Each row is a point on a landscape with many valleys, with its height.
A ball rolls from a point to the lowest of its 2 nearest points, and stops where none of them is lower. Distance is the straight distance between rows; heights are no part of it.
ber h=3.23: [129 140 168 138 131 106  21 112  41 149 149  98 131 144 135 141 126 131
 134 110 172 161 151 108 153 103 135 193 153  94 144 128 219]
leb h=5.66: [146  46  94 118 141 122 134 132 122 106 177 113 124 104 128 146 140 147
 124  73 130 156  97  92 103 112 188 143 143 120 145 172 107]
kapof h=1.96: [129  89 156  86  82 141 141  82 122  67 153  99 143 112 169  57 101 111
 155 121 135  88 130  91  82 158 105 105  85 167  82 158 152]
tov h=1.39: [143  88 132  76 141 128 105 176 132 157 175 117 124 153  73 134 149 132
  96 161 112 149 138 142  45  90 128 109 118 119 177 128 114]
vof h=4.61: [121 145 136 101  87 100  96 144 124 118 148 105 144 144 115  70  77 155
 159 133 136  80 127 120  79 102 126 127  94 128 143 143 136]
das h=6.18: [ 74 122  97 104 126  85 116 173 101 154 140 111 112 169 196 116 156 162
  99 146  97 154 160 109 162  88 182 137 178 116 115 145 102]
fifo h=2.96: [177 117 142 104 126 111  88 123 108 143 136 106 117 121 102 151 181 127
 112 114 130 139 117 135 116 133 101 124  88 138 159 125 148]
voruv h=5.11: [112 130 159 116  90  93 149  74 145 124 128  77 115  85 165 140 117 152
 104 210 125 109 156 140 142 149  79 106 149 134  71 168 125]
buzo h=6.06: [ 65 181 138 113 143  76  91 182  94 137  97 109 119 178 152 115 161 180
 116 120 113 133 170 130 189  72 148 154 165 114 129 112 101]
nunet h=5.56: [148 136 139  97 126  99  95 111  92 122 111 107 107 178  97  71 164 111
  77 109 163  89 133 151 110 126 103 164  87 118 116  67 159]
zibif h=4.68: [190 127 156  93  86 159 190 132 116 153 105 166  65  86 186 136 162  99
  95 166  96 174 136 145 111 148  78 141 148 161  91 113 130]
vami h=6.26: [111 131 119 174 170 160  95  76 188 109 132 124 127 125  67 125 128 114
 186  89 156 139 118  92 162  95 151 129 119 145 143 140 150]
dud h=2.48: [188 132  96 111 102 111 176 155 113 156  75 173  78 142 114 101 135 104
 123 107  62 162  61  94 160 150 176 147 106 148 150  94 119]
Topu h=4.05: [130 157 128 136 145  96  77 182  46 115 104 132 131 150 152 104 122 148
 153  43 190 103 133 129 183 162 175 175 127  90 122  62 180]
kavo h=5.24: [191 182 157 115 105 127 135 114 127 142 107 140 148 138  91 117 126 105
 120 119 143  80 103 156 112 145  85 144  84 122 149  84 173]
kon h=2.27: [112 123 139 166 201 169 111  96 178 142 114 146 129 140  67 173 185  79
 104 142 161 144 135 148 148  99 100 116 123 124 144 111 106]
Det h=4.31: [154 125 137  97 121 116  89 149 115 135 130 129 109 163  80  77 102 135
 151 118 122 122 106  97 118 109 137 136 110 129 124 101 117]
Gefu h=6.40: [117 184 121 152 139 195 115 107 133  88 129 156 162 125 154 109 125  97
 164  74 151  87 127 110 154 170 167 148 104 103 160 113 132]
rerek h=4.48: [154 126 109 169 136 163 204 151 135 139 110 190 131  94 123 179 130 107
 110 104  99 131  84 132 151 148 155 168 149 131 167 146  77]
gadup h=5.93: [ 88 187 146 152 166 113 101 159 134 154 116 149 133 166  86 125 150 120
 147 100 135 143 116 144 156  97 154 160 104 128 179  88 132]
Vukav h=4.79: [159 131 125 165 129 198 145 134 138 143 126 172 173 129 135 175 105  86
 117 173 124 127 105 145 125 148 131 155 152  97 166 166  75]
legez h=2.82: [157 101 150 106 146 172 165 135 186 166 145 154 103 115 110 165 146  92
 118 180  97 216 117 134 107  57 107 122 126 174 134 151 120]
fetat h=4.56: [176 170 154  97  52 119 122 119 102 136 141 102 123  94 151 117 102 136
 127 204 107 130 126 139 116 137  81 130 112 113 148 163 153]
zogi h=4.66: [131 100 201  67 132 154  91 122 113  78 158 141 175 154 114 122 136 164
 132  81 130  70 149  67  95 116 103 101 114 124 123 146 129]
mam h=2.43: [158 123 169  78 101 147 122 103 138 118 155  95 141  88 163  69 158 115
 145 154 136 124 142 115 104 182 111  95  89 165 103 133 185]
Kura h=4.27: [170  62 105 148 153 154 126 106 142 161 155 134 107 132 134 114 163  77
 112 145 174 165 128 150  79 169 130 139 128 136  90 104 165]
Zavam h=4.17: [134  90 106 140 146 166 208 137 163 113 158 164 139 103  88 144 115 134
 130 115 102 105  86 135  99 122 158 130 129 141 150 162 111]
Lep h=4.16: [158 153 125 142 122 176 185 122 140 138  84 183 126 126 155 125 116 112
 100 185 109 117 117 143 155 204 115 139 177  96  74 110  91]
Por h=4.03: [176  79 149  99 151 166  81 123 128 160 138 138 135 175  74 117 108 138
 127 155 110 131  89  83 134 131 120  97 137 111 121 139 137]
zul h=4.82: [151 175 166 109 123 145 111 138  92 105  95 143 127  90 172 176 178 126
 118  96  92 151 146  95 159 145 113 143 118 125 164 139 100]
zigo h=2.77: [ 97 139 175  89 122 113  77  94 138 100 154  73 150 116 135 145 167 140
 108 145 128 133 173 113 133  87  87 122  88 139 149 157 123]
Zosed h=6.29: [ 86 148 163 175 164 126 133 100 152 134 148 118 176 142 115 126 173 133
 159  89 169 112 136 185 110  92 115 131 102 147 163  99 203]
Ligof h=3.88: [147  95  95 125 134 152 107  89 149 110 135  97 118 129 122 106 123  83
  99 174 162 138 135 143  95 139 109 136 123 116  87 144 109]
padok h=3.76: [ 94 150  93 158  93 105 187 137 106  90 123 145 147  88 195 149 101 147
 133 112 118 104 128 167 125 164 140 156 144  95 147 144 104]
pigi h=2.88: [182 146 104 132 120 131 171 148 153 175  87 175 118 114  91 111 102  91
 149 142  88 154  55 120 161 188 146  97  89 159 153  91 122]
Kez h=6.48: [119 127 144 148 172 163 125 106 161 166 142 133 153 147 148 122 209  99
 136 129 143 163 146 155 129 123 141 126 105 149 157 102 180]
Milip h=6.05: [ 86 167 122 161 125 106 127 140 150 184 163 105 161 170 148 124 137 156
 169 135 151 146 150 186 108  97 128 110 122 137 161 110 196]
vefu h=5.03: [150 115 148  93 145 124  99 142 110 107 106 121 107 111 128 141 172 159
 139  86  87 162 132  65 171 106 135 116 124 137 131 153  88]
sogir h=3.51: [188 106 109 114  93  88 132 135  68 138 119 147  63 126 118 145  90 144
  82  99 108 134  79 130  99 129 115 167 138 106 127 141 143]
suko h=2.32: [156  88 125 117 128 153 168 118 171 166 151 127 124  74 125 145 136  98
 106 227 126 191 133 172 102 125 124 127 149 154 122 186 133]
vana h=5.76: [129 164 146 118 157 104  96 138 107 160  87 141 104 204  57  77 159 121
 112 112 139 123 105 141 167 113 115 156 113 122 150  56 148]
vufe h=3.65: [131 117 165 103 133 146 133 117 186 104 117 106 116  59 103 147 127 134
 145 177  89 143 162  90 154 128  93  55 107 161 111 157  83]
rem h=5.80: [ 88 154 118 127 124 122 103 166 101 164 151 109 148 142 178  94 125 137
 177 133 128 144 161 152 110 124 116  99 135 154 119 103 154]
vipaz h=3.74: [ 82 178 118 120 101  83 172 126 121 134  91 124 110 173 141 110  96 189
 113 147 105  99 125 143 170  80 105 126 159 117  81 119 127]
kob h=5.06: [135 149 152 126 121 168 105 152  98 162 128 167 146 167 140 154 124 128
 108 155 110 149 132 125 132 107 129 152 160 102 153 141 111]
bage h=2.95: [207 107  90 134 112 103 150 147  67 160  98 181  64 159 128 130 108 129
  97  93 100 173  57 109 157 159 172 176 159 104 135 110 139]
zases h=4.20: [ 99 150  90 126  69 101 170 167 136  88 114 134 139  97 147 110  80 135
 139 121 109  75 136 186  89 180 132 113 100 120 133 103  90]
Zupa h=3.32: [103 104 114 145 139 146 113 126 171  88 134 120 135  88  75 125  73 105
 170 104 146  79 128  91  88 122 117 115  87 141 126 144  78]
lipa h=3.39: [132 149 128  93 132 149 121 147 152 153 141 114 156 123 161 114 135 167
 169 161  73 170 134  86 162 142 158  78 133 150 139 161 122]
Zozil h=5.23: [129 140 153 127 145 116 134 106 133 117  85 130  82 122 123 131 157 156
 145  60 100 146 114  98 173  82 124 120 105 164 122 107 143]
nule h=1.53: [151 130 130  97 119 122 101 145  94 118 169 115 179 118 174 115 112 152
 163 101 122 120 137 102 118 183 156 107  97 126 155 150 149]
Sariz h=5.99: [132  90 117 162 177 149 132  89 137 121 122 157 110 147  67 150 131  98
  92 104 138 133  72  90 158  74 186 196 153 103 167 156  90]
vozes h=7.61: [125 119 110 145 169 126 124  73 205 124  96  89 122 106  37 128 108 120
 131 150 138 124 118 101 171 116 103  65 109 140  74 128 122]
sezi h=3.11: [148 160  93 175  95 109 116 145 106 173  90 133 105  84 159 148  80 134
 147 169 130 155 151 166 148 183 116 112 156 118  86  88 143]
fuli h=1.74: [143  81 123 111 140 140 174 129 146 134 160 125 112  94 146 153 183 136
  78 168 126 175 144 138 135 146 139 101 161 154  96 162 127]
gobam h=7.25: [153 139 162 144 115 169 139  62 157 118 139 114 160 103 142 121  99 119
 155 180 163  93 116 127 131 175 116 111 134 126  93 155 185]
Ribo h=5.01: [126  86 129 158 154 160 108 150 127 138 153 156 136 140 135 138  97 163
 173  78 158 123 136 105 100 132 127  94 164 135  78 111 161]
sisep h=2.41: [124  65 109  64 101 116 119 114  98  55 159 106 107 112 140  67  78 115
 134 105 115  99 129  71  69 144 158 114 104 119  87 171 119]
Nek h=4.88: [117 165 157 102  64  65 114  91  94 131 147  62 140 104 178 150 109 155
 118 169 126 115 154 150 132 174  80 117 138 126 119 162 180]
ror h=4.83: [130  97 142 132 146 172 140 113 145 131 135 153 102 116 138  90 132  91
 165 124 145 156 136 140  62  95  83 111 109 182  73  89 162]
zem h=4.92: [111  90 159  95  81 111  84  93 106 111 184  93 131 154 102 113  86 145
 113 134 152  86 138 123  64  83 100 146 119 121 107 171 166]
tise h=2.39: [110  92 146  79 137 141  86 135  78  95 155 115 130 196 157  77 114 146
 118 115 140  92 170  76 114  93 132 134 161  88  66 147 156]
Sug h=5.55: [108 133 138 126 130 133 104 155  88 136 140 130 143 184 162  84 125 125
 142 109 158  89 166 155  79 127 104 127 143 124  93  79 179]
tabef h=2.99: [127 128  99 145 171 124 138 109 136 155 108 139 107 163 145 127 165 139
 124 111 140 148 121 142 180 140 142 109 151 153  77  87 159]
sopeb h=6.60: [163 119 131 145 174 124 111 106 131 159  89 151  86 162  65 177 180  79
  88 114 127 174  77 122 201 125 125 151 124 132 172 102 112]
zapug h=2.45: [102 164 145 161 131 112 130 146  79 137 160 141 160 152 161 182 143 140
 108  89 154 138  99 167 132  96 171 225 159  99 199 146 128]
nivu h=2.42: [140 141 108 171 130 126 105  91 129 139 108 109 119  95 125 154 118 127
 141 120 167 135 130 148 165 162 114 118 135 131 108 114 157]
totuf h=1.75: [ 96  78  97 111 146 138 125 139 129 122 147 100  99 109 180 145 150 113
  87 175 102 198 146 103 103  78 151 129 173 125 115 185  51]
vegev h=6.13: [132 131 127 153 167 150  77  91 130 102 108 144 135 148  55 129 111 120
 150  88 160 109  91  61 190  92 178 156 144 105 152 147 125]
Poka h=3.64: [118 161  95 159 148 152 156 117 145 107  71 180 112 162 119 141 130 112
 115 110 117 107 117 132 173 153 149 158 139  91 106 106  69]
luzur h=2.28: [159 114 161  72 146 115  83 161 112 144 164 106 154 176  72 115 190 142
  84 137 135 107 149 154  84 132  94 108  87 122 164  93 151]
nefez h=3.72: [161 138 132 133 154 179  83 145 161 180 138 133 156 145 104 112 124 139
 174 154 113 169 108  85 138 159 140  75 115 137 142 115 143]
kera h=4.18: [185 157 143 112  84 136  94 155  83 154 117 140 149 101 155 141  76 149
 144 148 109 147 148 113 119 154  81 111 130 113 125 133 139]
tes h=3.53: [162 120 100 119  96 110 117 142  89 126 142 126 126 127 130 142 125 122
 111 135 133 117 105 157  99 148 152 159 114 114 169 128 122]
Tulo h=4.58: [ 92 177 151 152 148 144 121 112 121  95 103 125 140 120 183 173 168 122
 117 132 130 120 159 125 160 141 113 145 150 104 111 130  93]
zekan h=2.85: [114  78 112 114 120 110  82 118 129  72 138  84 137 109 108 109  49 144
 161 112 140  95 123  65 110 130 151 106 114  99 121 180  88]
vabo h=1.18: [110  66 113  92 168 145 124 137 117 111 189 106 117 135 160 126 179 118
  47 169 132 171 155 126  87 130 143 112 145 135  92 154  92]
Viv h=5.18: [105  81 147 115 129 116 110  95 117 107 176  94 105 135  98 149 112 149
  80 130 150 131 141 155  53  40  88 135 132 123 126 162 123]
Negu h=7.02: [130 120  93 146 117 125 124 124 143 117 184  94 198 125 131 133  89 149
 127 164 148  75 103 126 128 184 183 126 112  95 168 185 106]
dif h=6.07: [156 125  93 139 154 105 112 141  96 131 109 123 112 152 142 126 209  97
 104  74 144 161 110 115 161 163 181 173 123 144 144  86 136]
kov h=3.40: [114 162  88 157 129  75 146 126 131 168  70 129  85 167 117 109 100 145
 140 120 125 130 102 136 192 104 150 127 158 124  93  80 147]
kula h=4.47: [ 72 131 111 141 121  78 155 170 110 121 117 133 127 141 180 129  91 180
 137  90 145  91 148 152 117 134 138 108 177 121  77 100 142]
mimat h=6.24: [ 92 178 119 161 161 140 125 155 132 112 119 156 172 157 148 111  89 157
 191  68 151  97 126 113 162 130 170 117 134 118 133 112 137]
vipu h=7.48: [144 118 128 143 128 136 123  73 182 125 133 117 157 126  37 150 102 124
 120 130 153  75 104 119 135 124  98 106  98 110 126 141 141]
miv h=6.38: [162 130  81 130 118 130 147 144 141 200 113 135 113 163 140 101 167  55
 122 168  96 197  93 127 137 140 177 156 107 158 172 110 132]
latun h=3.92: [151 138  91 144 107 147 201 127 140 107  96 175 135 152 175  98 131 112
 105 129 109 114  92 126 166 191 173 155 156 101 101 121 106]
Num h=4.62: [ 93 121  95 123  61  51 161 180 140  78  95 114  95  91  94 127 106 144
 107 121 103  73 170 172  85 151  99  70 121 121 125  91  72]
vemod h=2.49: [143 108 178 103 120 132  94  73 116 115 168  74 135  98 152 148 171 110
 133 167 143 151 159 113 115 147  94 108 131 148 123 170 158]
pir h=0.39: [138  83 124  70 142 150 110 173 115 134 159 133 121 170 122  88 162 134
  78 137 114 133 155 118  67 120 124 108 138 126 110 102  89]
banim h=6.42: [109 130 104 157 174 120 105  79 162 121 145  86 113 159  73  90 178  81
 138 117 169 155 102 120 162  68 186 163 109 136 154 126 163]
pofom h=3.15: [111 162 114 158  90  79 165 143  71 128 163 125 140 139 208 156  97 154
 106  99 131 138 107 171 118 124 155 183 159 113 162 144 149]
Vuka h=3.78: [151  86 147 110 124 160 143 131 153 110 149 151 148  79  96 165  99 142
 142 112 120  95 120 119  85 152 112  95 121 126 141 153  78]
nov h=2.24: [109 138 169 117 127 145  84 121 118  92 176  98 179 110 158 148 146 136
 166 105 141 125 142 109 116 124 131 122 105 123 178 178 128]
guf h=7.36: [122 111 127 159 135 148 142  66 181 109 128 120 162 150  96 110 102 129
 122 134 188  66 132 133 131 142 102 102 128 112  56 129 166]
biba h=7.73: [138 129  79 170 142 153 110  63 185 112 105  85 104  90  77 107 126  80
 135 181 132 128 125 111 181 128 142 117 110 127 111 150 100]
nel h=7.82: [108 137  84 166 171 157 114 113 201 166 104 131 121 140 104 114 101  96
 152 194 119 151 114 113 175 113 152 116 152 126 114 149  93]
fota h=6.15: [141  99  94 172 159 176 104  87 154 132 122 151 122 120  62 148 105  62
 135 126 145 135  85 121 124 123 147 148 128 107 160 133  84]
sov h=6.83: [103 141 180 140 155 177  84 151 109 146 111 161 135 159 134 160 196  67
 100 118 124 172 141 126 105  92 123 200 107 115 188 102  99]
Vabop h=4.67: [134 175 157 147 145 170 150 123 192 145 110 139 153 108 107 140 137 116
 164 136 117 125 133 146 147 142  94  82  88 161 148 108 147]
notup h=4.34: [136 126 151 166 143 180 187  98 176 144 141 162 157  88 105 165 119  90
 151 159 144 113 125 187 110 135  96 125 130 148 131 142 147]
div h=4.00: [ 76 187 149 140 108 126 142 128 128 123  91 136 169 191 173 111  75 180
 129 157 138  55 145 140 144 111  91 114 166 111  77 111 145]
sikos h=5.74: [115 184 129 106  94  81 130 183  73 149  71 162  80 151 116 128 144 146
 103 115  83 125 125 145 151  80 118 173 145 121 157  81  96]
Novan h=5.30: [122 110 122 110 127 137 155 126 120  91 163 114 157 170 153  51 148 110
 110 116 162  68 147 148  65 172 127 126 103 139  82  83 170]
Riz h=2.44: [111 109 118 109  94 105 143 139 116  89  74 154  86 115 144  78  64 154
 141 113  91 107 152  84  95 108 109  95 131 113  72 108 107]
Sib h=5.84: [136  70 121 149 164 132 135  96 128 102 159 121 107 161 109 160 140 174
 107  79 144 132  90  83 165  84 184 154 175 109 144 178 137]
vit h=3.69: [154 167 122 136 106 149  88 186  72 160  90 153 129 107 190 135 109 124
 150 133 112 154 166 149 112 193  97 111 143 112 119  78 116]
garad h=4.22: [ 90 161 122 127  99 118 176 147 121 115 102 161 153 140 188 110  69 195
 130 133 125  81 152 137 150 184 114  80 179 111  43 110 137]
dava h=4.75: [ 97  65 101 140 167 104 149 170 125 119 128 163  95 131 158 151  96 188
 148  74 131 133 146 118 110 120 138  84 179 127  67 114 109]
Seza h=4.86: [ 89 118 128 110 104  75  99 124 118  98 145  94 152 166 136  78  79 176
 134 106 168  47 140 111 119 130 127 101 120 143  98 124 152]
Leba h=5.07: [108 103 106  92 113  79 120 125 126  74 146  91 151 154 102  76 117 133
 115 120 181  47 130 133  67 169 119  97  81 127 104 111 125]
goze h=4.91: [202 103 118  99  98 159 165 121 110 143 116 152  90  99 135 113 165  51
 101 151 106 179 116 134  98 133 112 165 120 159 129 145 124]
Tev h=2.86: [ 95 117 143 108  94  97 175 180 119 124 140 145 129 111 162 149  91 182
 123 141  79 124 162 171  75 126 108  85 160 129 122 145  84]
kifun h=5.29: [ 68 129 151 124 123 146 147  81 164 126 130 100 135 132 149 149 114 131
 116 192 138 116 159 158 129  82  83 142 157 136  88 167 121]
som h=4.09: [ 93 163 133 127 123  99 147 122 142  72  95 100 135 100 127 119 111 157
 156  73 126  68 137 107 177 120 116 125  96 130 127 136 108]
rodal h=6.72: [139 144 150 143 148 131 121 129 111 165  99 173 123 189  92 178 200  79
  67 107 138 148 107 147 141  97 125 199 117 130 183  98 117]
vab h=1.67: [124 143 162 166 143 138 125 150  83 151 149 158 162 182 144 157 165 121
 100 102 155 132 122 179  92  98 128 194 141 109 187 101 182]
ful h=6.23: [143 123  85 156 140 134 146 124 135 149 110 142 121 131 190 136 199  74
  99 123 121 200 120 111 169 151 189 172 140 156 142 127 129]
gep h=4.40: [131 152 113 157 166 106  97 195  67 158 137 152 154 155 153 133  81 168
 162  49 175 152 115 121 156 146 168 136 153 112 148  90 190]
gefet h=3.43: [166 103 125 108  96 111 101  90 138 110 105 101  89  78 103 153 113 104
 102 172 142 120 139 137 110 156  59  97 109 128  93 128 104]
Fiv h=4.57: [155  67  99 119 145 177 112 131 141 153 148 142 108 151 129  61 115  91
 144 134 143 165 122 122  88 126 141  99 136 154  71 102 161]
Nofa h=6.53: [135 146 140 170 134 189  86 113 121  77 134 144 172  85 125 170 110  90
 165  79 175 103 136 114 116 166 137 148 117 111 189 139 103]
Luvet h=3.68: [136 134 115 141 120  86  81 133  37 128 122 105 108 129 148 105 134 126
 122  67 177 143 132 134 164 124 171 207 147 110 134 103 209]
nopu h=4.73: [110  90 118 144 168 127  76 185  93 131 167 137 164 156 150 113 121 159
 182  58 175 136 153 113 110 145 175 120 135 120 132 109 161]
mugu h=6.33: [138 104 126 173 159 157  58 119 117 121 149 140 148 107  92 182 130  84
 141 128 172 146 128 136  92 120 140 158 122  96 185 152 109]
vore h=2.94: [130 167 111 142 112 109 113 161 132 137 150  88 150  65 165 118  76 171
 198 139  98 165 132  85 155 173 146  61 108 140 139 149 135]
toko h=6.63: [ 94 129 102 142 171 139 154 136 184 110 142 117 162 120 141 111 190 101
 135 121 139 137 127 151 140 124 191 128 108 159 154 121 111]
rali h=5.39: [ 86 151 140 136 122 116 174 123 162 118 156 118 136  61 153 129 146 114
 177 116 113 137 134 176 106 115 118 107  98 193 143 141 143]
bak h=4.43: [190 133 128  95 104 132 186 156 123 174 104 167 102 146 162 125 138 131
  67 191  86 153 129 170 135 186 101 124 177 132  81 107 124]
tiz h=2.79: [144  88 153 105 144 143  56 129  54 137 150 106 108 168 141 127 133 164
 117 111 142 149 145  79 145  93 117 158 175 101  94 138 189]
zizu h=6.50: [159 141 102 138 136 101 143 141 141 206  91 157  98 178  85 154 141  66
 116 147  95 184  71 134 204 135 154 146 120 158 192 103 108]
nezav h=2.31: [170 143 109 103  87  85  92 178  97 128 119 106 146  91 135  93  83 175
 165  96  97 138 123  68 143 172 168  86  94 120 156 138 130]
Dobig h=1.97: [128 104 142  88 124 138 117 143  95  84 104 143  97 171 113  94  73 166
 121 109 108  90 133  73 121  91 113 136 163  80  76 136  92]
Lefup h=3.89: [159  94 152  61 125 125 165 113 158 100 121 103 109  66 102 142 133 159
  82 190  95 111 148 115 135 178  90  49 126 135  89 165  71]
zubos h=4.99: [145 121 115 113 103  78 151 155 138  98  92 135 131  95  96 156 102 180
 103 112 118  49 133 140 114 191  84  75 118  96 116 109  88]
lifi h=5.53: [146 209 153 106  68 108 131 156  94 143  82 138 121 160 119 129 123 143
 112 134 105  89 122 166 129 111  81 163 122 108 154  87 145]
Lome h=3.75: [101 144 128 130 109  90 158 108 172  95  77 109  96  63  77 143  99 148
 152 104  82 100 136  95 157  98  94  94 102 149 106 139  99]
segiz h=4.41: [124 147 181 104 124 126 132 119 142  88 137 134 143 124  87 138 128 173
 142  70 129  70 141  99 112 109  83 125  70 145 146 133 126]
doso h=6.08: [ 85 194 124 140 158 111 139 180 136 115  94 141 137 153 128 101 162 147
 161  68 130  94 148 142 185 119 168 139 107 123 141  74 130]
zam h=5.75: [135 139 155 105 138 112 102 103  82 108 151  96 130 172 138  94 196 127
  85  98 155 112 138 118 138 124 140 174 121 112 132 118 182]
lunik h=6.76: [ 84 136  66 147 127  93 144 121 136 101 153  78 154 130 139  99 176 104
 112 119 131 110 116 158 149 134 196 169  94 135 169 150  91]
lop h=3.99: [127 100 140 157 127 187 224  99 180 120 155 148 143  48 132 120  73 103
 168 162 129 116 119 143 104 151 130 131 146 170 112 186 121]
gezo h=5.91: [142 158 133 118 136 116 132 123  78  99 110 139 138 168 132 114 192 116
  98  73 138 116 100 129 181 136 172 204 100 117 170 115 158]
gug h=5.44: [103  80  98 116 140 106 139 119 127 123 151 117  98 124 120 129 130 144
 114 121 140 149 108 131 103  71 141 120 140 133 112 151 123]
naz h=3.67: [108 107 130 137 105 128 200 109 157 106 124 129 123  38 161 136  89 139
 143 172  89 132 144 127 139 181 133 100 172 138 111 190 103]
Rik h=2.93: [124 111 116 102  80  92 137 102 125  83  78 116  71  91 107 111  96 126
  84 140 109  94 142 102 108 121  69 112 106 111  66 109  76]
dubaf h=0.64: [142 134 166 150 145 132  85 119 113 173 138 155 121 175  64 141 147  91
 124 121 156 142 127 172  77  69  94 175 119 103 178  81 172]
Rarib h=3.26: [141 156 107 161 128 120 148 152 132 150  86 174 115 120 124 138  92 133
 152 113  94 131  96 127 157 170 140 106 127 116 135  96 101]
pebas h=2.30: [ 75  81 122 133 118 118 157 187 132 120 145 129 117  86 166 164 121 151
 115 164  66 158 162 128 100 109 143  97 172 109 138 166  30]
Lesuv h=4.95: [168 162 166 123 140 137 136 117 153 163 118 146 168 137  65 140 147 148
 155  88 124 106  95 130 155 150 115 102  76 138 169  88 189]
daf h=5.52: [ 80 138 129 177 141 136 128 122 151 144 117 124 110 101 148 194 118 129
 130 164 125 156 156 174 120  77  74 137 173 134 117 134 105]
sela h=3.31: [124 125 135 109 120 139 176 121 172 133 117 139  88  67  92 151 114 136
 140 154  71 152 126 120 120  72  76  93 119 159  97 154  89]
suse h=5.92: [ 82 184 105 127 115  87 126 184 124 148  84 139  95 126 157 131 165 143
 141 133  84 174 154 145 158  79 146 141 138 142 146 106  82]
fasa h=1.62: [123 136 135 152 147 139 105  82 147 162 123 119 103 136  68 149 143  72
 126 168 158 146 135 163 106  71  79 133 108 122 138 115 139]
Kodim h=7.15: [126 117 138 150 115 149 142  81 160 120 180 104 204 130 119 114  76 151
 151 149 161  70 100  98 135 176 151  97 109 119 123 178 187]
Razip h=3.33: [111  97 145 126 106 126 204 141 138 110 165 125 159  92 154 167  85 199
 136 154 126  96 139 152 110 167 112  94 175 124 125 173 113]
zelo h=5.67: [ 97 149 124 142  62  77 180 109 148 127 146  87 124  39 178 146  77 140
 181 157  93 143 121 145 132 128 113 107 112 169 142 156 144]
moze h=4.35: [ 77 165 127 132 127 138 151 102 163  59  99 115 116  92 173 110 135 109
 149 134 100 100 167 119 146 129 126 129 117 132 100 142  83]
mif h=2.76: [119  96 149 140 182 163 136 125 173 182 144 149 133 151  76 177 192  78
  93 172 121 199 128 150 106  53 109 124 118 141 182 131 106]
fozip h=5.27: [143 146 137 126 121 120 106 185 127 198 122 147 117 161 147 171 157 114
  95 180  84 197 129 131 131  94 133 149 143 143 171 114 100]
ruvo h=5.48: [104 144 107 136 145 131 109 158 138 192 143 122 111 138 144 159 158  99
 118 192 127 189 162 176 100  82 101 135 145 154 141 102 117]
loba h=5.12: [ 90 102 146 116 122 125 173 103 131 116 165 108 103  85 165 128 150 103
 151 119 150 152 157 173  65 116  96 112 123 195  88 119 167]
mezan h=6.89: [126 128  73 138 125 107 123  84 139 100 147  70 161 126 115 101 135 129
 131 131 140 100 100 100 180 154 196 133 112  97 158 176 116]

Call two points neighbours if one is among the 2 nearest of the other. Go from one point of each pair to the other, from neighbour to neighbour, staying as low as possible. Name the highest point that can't be avoided.
dubaf, nule | zelo
sela, Dobig | Lefup
dubaf, vabo | legez
vabo, dud | tes
sela, nivu | Ribo
nule, kapof | zigo

For each start below, name the point where the ball stops.
buzo | vabo
vozes | nule
rali | Dobig
Sib | nule
ruvo | kapof
rem | nule
das | vabo
